A landscape with many valleys, sampled at points; each row gives a point and its height.
From any point a ball takes the steepest step (drop divided by distance) to one of its 2 nearest points. It stops when none of these is lower. Distance is the straight distance between rows; heights are no part of it.
Q960 h=23.6: [138 102 107 129 134 101 156  74 100 147 112 151 197 121  99  58 164 127
 122 102]
Q768 h=47.4: [134 142 127 160 136 125 132 102 141  98  99 136 138 106 106 109 145 147
  90 102]
Q415 h=49.5: [110  95 130  52 157 169  79 165  98 157 167 110 125 134 177 125 130 121
 161 106]
Q838 h=60.3: [119 143 153  52 191 190  86 153 124 193 155  93 110 127 173 163 105 139
  89 133]
Q288 h=66.5: [ 86 157 113  55 137 207 174 164 144 131 182 125 111 133 175 198 131 139
 115 154]
Q297 h=55.6: [120 143 103 107 116 190 149 123 121  76 178 157  76 137 172 170 129  94
 130 133]
Q716 h=77.9: [125 125 136 121 156 122  78 149 166 227 123  91  88 155  72  87 161 151
 168 158]
Q295 h=33.8: [118 110 102  90 151 142 139 163 160 105 120 110  88 155 121 196 161 143
 191  86]
Q153 h=85.7: [140 130 124 155  89 111 162 111 124 151  79 133 137 133 120  82  94 144
  79 109]
Q219 h=38.8: [135 116 123 161 151  86 163 103 158 113  88 164 166 154  76  96 111 157
 181 132]
Q572 h=77.8: [139 150 125 130  99 149  91  90 102 133 120  86 156  96 172 100 118 124
  58  99]
Q532 h=51.3: [112 153 152  89 157  91  92 199 183 159 108  89 114 114  89 199 127 143
 148 166]
Q542 h=30.5: [120 171 153 131 163  82 127 163 120 183 119 114 159  92 149 105 116 128
  86 130]
Q36 h=59.0: [112 148 136 116 119 132 150 105 108 134 101 171 103 145 135  94 169 114
 106  91]
Q779 h=33.3: [166 114  93 209 106  93 143  62 122 107 156 146 171 103  59  83 102  98
 113 146]
Q478 h=31.5: [122 124 140 120 141 118 148 131  87 157 114 128 154 135 188  89  99 133
 112  89]
Q998 h=35.2: [157 118 107 161 137  75 144  73 119  83 124 183 171 112  79 160 144 102
 139 146]
Q655 h=73.7: [143 114 159 124 142 105  88 164 117 178 116  98 153  91 116 124 129 159
 127 181]
Q800 h=70.5: [135 102 138 135 141 114 125 164 114 184 128 105 124 135  89  99 137 142
 152 155]
Q41 h=52.2: [130 137 108 138  88 166 156 116 119  78 146 127 120 123 168 177 121 124
  71 130]
Q111 h=18.7: [119 146 141 175 116  68 157 126 150 126 129 133 163 106  56 104 153 113
 156 186]
Q538 h=19.6: [116 146 132 118 133  72 170 145 136 142 122 175 151 115 124  99 147 115
 122 117]
Q575 h=66.0: [112 124 125  92 114 166 116  85 110 106 161 140 145 154 222 140 130 112
 112 108]
Q476 h=50.1: [126  95 156  75 112 136 108 137 114 174  92 142 122 155 132  89  94 156
 105  96]
Q754 h=35.3: [ 84 152 145 115 169  90 132 150 176  62 138 117 167  98 137 178 118 125
 183 130]
Q926 h=63.2: [127 119 130 147 144  75 182 145 140  82 109 149 142 101  56 174 146  99
 189 153]
Q294 h=46.4: [128 107 121 108 113 158 140 133  84 117 125 102 165 127 198 161 105 150
  92 112]
Q515 h=25.1: [101 157 123 123 181 129 119 187 187 112 129  75  96 148 134 192 109 158
 174 110]
Q795 h=52.4: [129  93 154  79 110 162  89 129  89 157 142  89 151 149 205 156  99 145
  84 103]
Q474 h=62.6: [127  96 113 130 124 120 119 127 123  93 164 128 122 144 123 185 186 119
 124 105]
Q852 h=33.2: [144 129 124 168 129 138  99 162 141 102 155 119  89 108 135 123  93 139
 146 167]
Q320 h=32.8: [127 138 134 175 121  82 124 119 176 129  89 124 139 159  94 100 118 176
 162 147]
Q953 h=52.7: [131  80 124  97 113 145 128 103 109 126  93 177 117 156 111  96 110 156
 131  85]
Q267 h=29.6: [101 122 119 106 172 105 141 175 161  98 124 109 136 135 137 193 120 147
 196 111]
Q718 h=53.1: [114 103 129  60 171 182 113 154 107 126 149 101 151 135 181 166 136 159
 138 113]
Q724 h=52.0: [144 110  94 134 110 185 136  81 102  67 167 176  87 149 144 159 103  88
 112 106]
Q494 h=62.7: [104 124 144 100  97 146 118  81 103 132 131 152 115 154 178 102 139  98
 112  69]
Q864 h=39.4: [133 103 118 124 120 121 150 116  88 109 131 143 160 133 172 133 126 117
 112  89]
Q124 h=69.2: [123 163 103  98 103 183 132  72 133  89 154 131 163 111 220 145 125 130
  73 138]
Q301 h=68.2: [126 153 142  95 128 125 120 169 147  96 146 131 143  83 144 182 133 137
 110 179]
Q650 h=73.4: [119  87 157  94  74 202 105  81  67 110 141 141 114 145 188 131  97  85
 126  95]
Q766 h=79.7: [115 143 155 140 131 112  96 136 150 220 123  99 115 159  51  80 146 152
 113 167]
Q935 h=67.8: [117 106 149 134 126 123  98 129 111 183 148 105 111 156 103  86 162 117
 144 103]
Q40 h=37.8: [123 145  83  91 136 132 126 178 165 124 154 141  69 124 148 162 157  86
 207 129]
Q206 h=53.9: [125 107 132 118 139  90 104 208 169 149 132  93 115 112  56 168 133 143
 164 140]
Q653 h=81.8: [122 159 164 154 155  85 101 155 155 225 124  88 106 151  88 116 108 142
  83 142]
Q465 h=72.9: [135 168  90 118  84 145 120  88 130  94 144 109 175  90 190 127 122 113
  43 102]
Q830 h=73.8: [129 101 159 145  93 179 110  71  55 142 117 106 122 121 141  58 124  88
 122  86]
Q448 h=65.3: [110  97 132 130 143 136  86 151 129 137 169  97 106 147 110 146 182 130
 141  84]
Q925 h=56.5: [132 120 126 129 121 170 150 145 112  84 129 136  91 143 121 163 133 121
  90 102]
Q573 h=32.4: [156 135 125 176 134 131 136 125 125  81 126 151 120  98 114 121 111 117
 143 159]
Q260 h=70.2: [106 178 142 123 148 151 117 121 137 123 123  95 134 129 167 158 163 155
  70 100]
Q261 h=63.7: [139  89 122 168  95 132 144  73 100 120 123 154 103 163 106 109 128 104
 124 104]
Q60 h=30.7: [131 155 120 158 125 105 148 144 165 110 117 153  72 129  72 142 171  98
 190 155]
Q156 h=9.9: [114 129 125 134 127 100 187 121 107 169 116 150 160 142 100  59 154 119
 133 109]
Q719 h=43.7: [140 106 105 134 132 107 147 145 168 128  90 169 106 164  85 102 104 148
 199 144]
Q266 h=57.2: [135  82 107 138 121  89 135 175 151 113 149 132 130 122  58 147 115 134
 172 133]
Q233 h=21.0: [114 136 154 133 160 111 149 154  97 202 115 106 142 136 130  70 117 132
 106  99]
Q570 h=63.8: [147 119 135 110 115 146 124 155  98 117 121 120 134  91 130 152 142 138
  83 156]
Q873 h=50.2: [153  95  93  98 148 125 149 106 134  65 131 183 152 146 143 194 121 129
 169 132]
Q817 h=65.8: [115 165 132 104 145 165 115 165 164 100 157 105 104 114 162 194 127 135
 149 186]
Q827 h=70.8: [146 119 120 107 128 165 117 163 127 139 112 132  66 130 128 144 141 127
 173 169]
Q446 h=41.2: [ 99 147 142 113 137  77 152 136 179  42 117 152 151 100 105 206 104 100
 185 165]
Q921 h=45.4: [127 120 130  79 181 148 105 183 118 155 132 125 115 117 162 114 115 133
 172 135]
Q519 h=46.9: [164 119  91 143  95 143 152  86 112  70 141 165 125 132 168 162  75 103
  90 134]
Q443 h=60.6: [148  85 104 163 128  79 191 138 128 110 132 149 152 130  36 145 125 104
 170 146]
Q9 h=56.9: [108 125 149  55 150 199 101 130 107 155 147  90 148 137 178 173 125 159
  75 127]
Q646 h=68.0: [ 95 165 127  92 143 184 136 136 149 115 160 100 116 146 174 184 152 147
  94 123]
Q709 h=69.7: [124 119 123 102  74 184 133  46  82  97 133 154 135 139 215 125 102  78
  96  95]
Q608 h=89.5: [160 133 105 169  55 107 147  49 124 144  80 125 152 133 119  60 102 112
  76  95]
Q171 h=94.5: [114 100 144 137 107 167 131 129 100 219 139  87 134 173  63  33  89 134
 132 150]
Q39 h=40.4: [162 121  98 178 127 118 154 103 125  62 141 164 117 130 143 171  97 103
 149 150]
Q142 h=89.4: [162 117 111 191  78  67 117  92 132 138 127 101 191 121 100  91 123 140
  98 137]
Q771 h=92.6: [137 128 100 204  81 103 147  60 142 133 126 132 135 157  92  63 112 118
  99  96]
Q637 h=79.1: [116 124 156 122  91 198  94  82  77 140 121  87 124 100 163  82 109  98
  67  80]
Q505 h=27.7: [131 149 135 131 143 114 113 143 142 129 118 119 142 130 184 126  87 165
 123 140]
Q713 h=77.4: [155 106 163 142 122 119 106 153  77 200 111  73 138 120 117 129 125 148
  83 154]
Q349 h=83.5: [126 139 158 171 137  59 132 164 133 211 124  73 159 135  97 118 123 138
 100 150]
Q527 h=44.6: [104 194 172 137 157  98 105 153 158 125 112 111 118  75 106 135 137 138
 116 189]
Q566 h=58.8: [147 105 116 102 133 134 143 146  88  99 142 162 135  95 127 140 146 109
 136 150]
Q535 h=92.3: [155 152 120 172  86  76 103  92 135 169 123 101 169 119 160  72 139 123
  91 126]
Q699 h=41.3: [108 154 111  62 169 145 108 196 145 142 170 122 104 111 180 151 139 105
 180 133]
Q360 h=68.3: [147 148 126 109 154 158  89 176 152 121 118  89  77 108 127 186 152 141
 191 193]
Q268 h=46.1: [138 113 104  86 144 107 148 135 167  45 123 174 142 113 113 218 103 126
 188 152]
Q489 h=26.6: [123 130 131 169 120  42 139 107 161  91 133 166 172 103  81 129 125 107
 134 146]
Q67 h=65.1: [113 131 100  51 136 185 155 190 148 107 142 115 102 123 148 224 150 142
 150 151]
Q33 h=19.5: [152 120 114 179 114 112 125  90 115 115 136 152 153 106 113  62 115 117
 133 146]
Q997 h=72.8: [ 98 200 131 105 139 129 144 124 153 112 145 130 154  95 187 142 133 126
  67  98]
Q533 h=35.0: [153  99 107 112 125  92 142  76 105 116 122 178 182 126 104 118 156 118
 102  78]
Q993 h=60.0: [125 107 126 156 116 139 153 137 113 120 136 136  75 163  99 139 156 108
 133  90]
Q553 h=22.8: [142  95 135 160 114 152 106 146 107 138 136 110  79 134 123  93  92 134
 132 124]
Q244 h=81.9: [149 126 147 141 109 123 132 141 103 165  74  99 149 107 114  96 100 168
  70 141]
Q102 h=76.0: [122 137 127 129 144 144 111 129 149 190 117 127  94 151  63  54 158 135
 191 170]
Q217 h=59.9: [116 115 104 106 115 149 143 154 141  69 164 131 110 138 120 214 147 135
 109 116]
Q903 h=68.5: [143  97 130 173  93 151 157  66  62 127 117 137 129 122 101  67 142  88
 108 104]
Q822 h=39.0: [116 170 155 165 148 112 115 142 134 125 120 106 142  74 100 101 152 135
  95 136]
Q484 h=54.2: [168  78  92  99 140 119 153 105  92  96 129 198 132 127  97 158 136 105
 160 140]
Q27 h=94.4: [137 172 133 152 114 106 101  81 137 126 109 113 160 131 192 109 151 139
 101 128]
Q544 h=86.1: [136 106 134 191  96  87 122 123 128 183 137  72 160 144  99  89 115 151
  96 128]
Q43 h=48.8: [122 132 114 145 166 145 109 120 146  67 155 129 129 131 148 136 144 143
 141  98]
Q879 h=25.3: [137 142 127 179 112  98 163 113 138 123 127 161 114 133  65 104 169 104
 140 155]
Q45 h=89.3: [116 120 154 149 104 153 159  97  91 172  76 114 117 154 130  59 103 135
 100  81]
Q743 h=44.8: [164 139 101 148 121 121 112  63 126  68 144 180 154  93 118 141 144  98
 106 145]
Q661 h=54.4: [114 153 130 153 127 138 126  72 131 121 108 130 124 131 148  92 167 121
  79  68]
Q427 h=34.3: [121 170 122 143 133 113 120 154 177 121 135 145  67 134 141 134 150 106
 185 147]
Q808 h=92.2: [114  97 151 154 104 165 131 107 108 180 108 112 112 167  82  36  80 145
 124  95]
Q648 h=73.6: [143 140 127 140 139 151 119 138 131 135 103 156  78 125 104  80 144 139
 179 171]
Q278 h=26.7: [118 169 142 132 132  98 143 144 110 144 123 140 142 102 169 120 159 117
 105 130]
Q179 h=36.3: [137 128 133 126 141 120 122 157 138 139 107 151 126 126 120  83  77 167
 146 144]
Q280 h=76.7: [132  77 153  99  88 192  90 110  77 131 134 149  77 144 150  99 109  87
 161 124]
Q414 h=26.3: [119 142 135 179 138 103 115 137 154 141 129 111 110 154 121 119 125 146
 142 110]
Q846 h=62.8: [109 125 118  78 143 150 133 160 172  64 144 118 127 110 107 223 145 138
 151 147]
Q167 h=19.9: [114 148 142 133 169 118 109 173 158 141 145  99 103 138 158 155 119 143
 140 120]
Q552 h=48.4: [123 167 171 120 164 105  99 168 160 186  96 108  92 110  85 151 140 147
 119 176]
Q832 h=47.6: [146  91 113 118 120  99 132 114 137 118 118 181 113 176 122 123 117 131
 165 117]
Q93 h=42.2: [108 160 124 133 161 119 133 117 146  58 145 124 179  90 169 151 130 131
 148 135]
Q299 h=43.1: [117 135 140 112 133 110 116 136 140 193  89 145 112 160 143  68 101 168
 138 129]

For each start below, name the point where the ball stops.
Q9: Q111
Q838: Q111
Q808: Q217
Q535: Q817
Q608: Q217

Call two points neighbours if one is among the 2 nearest of the other. Go from one point of each pair to the other, from neighbour to neighbour, staying as low as possible. Name the highest point that can't be avoided.
Q111, Q156: Q9
Q33, Q553: Q852
Q111, Q553: Q743
Q817, Q217: Q301
Q156, Q233: Q542
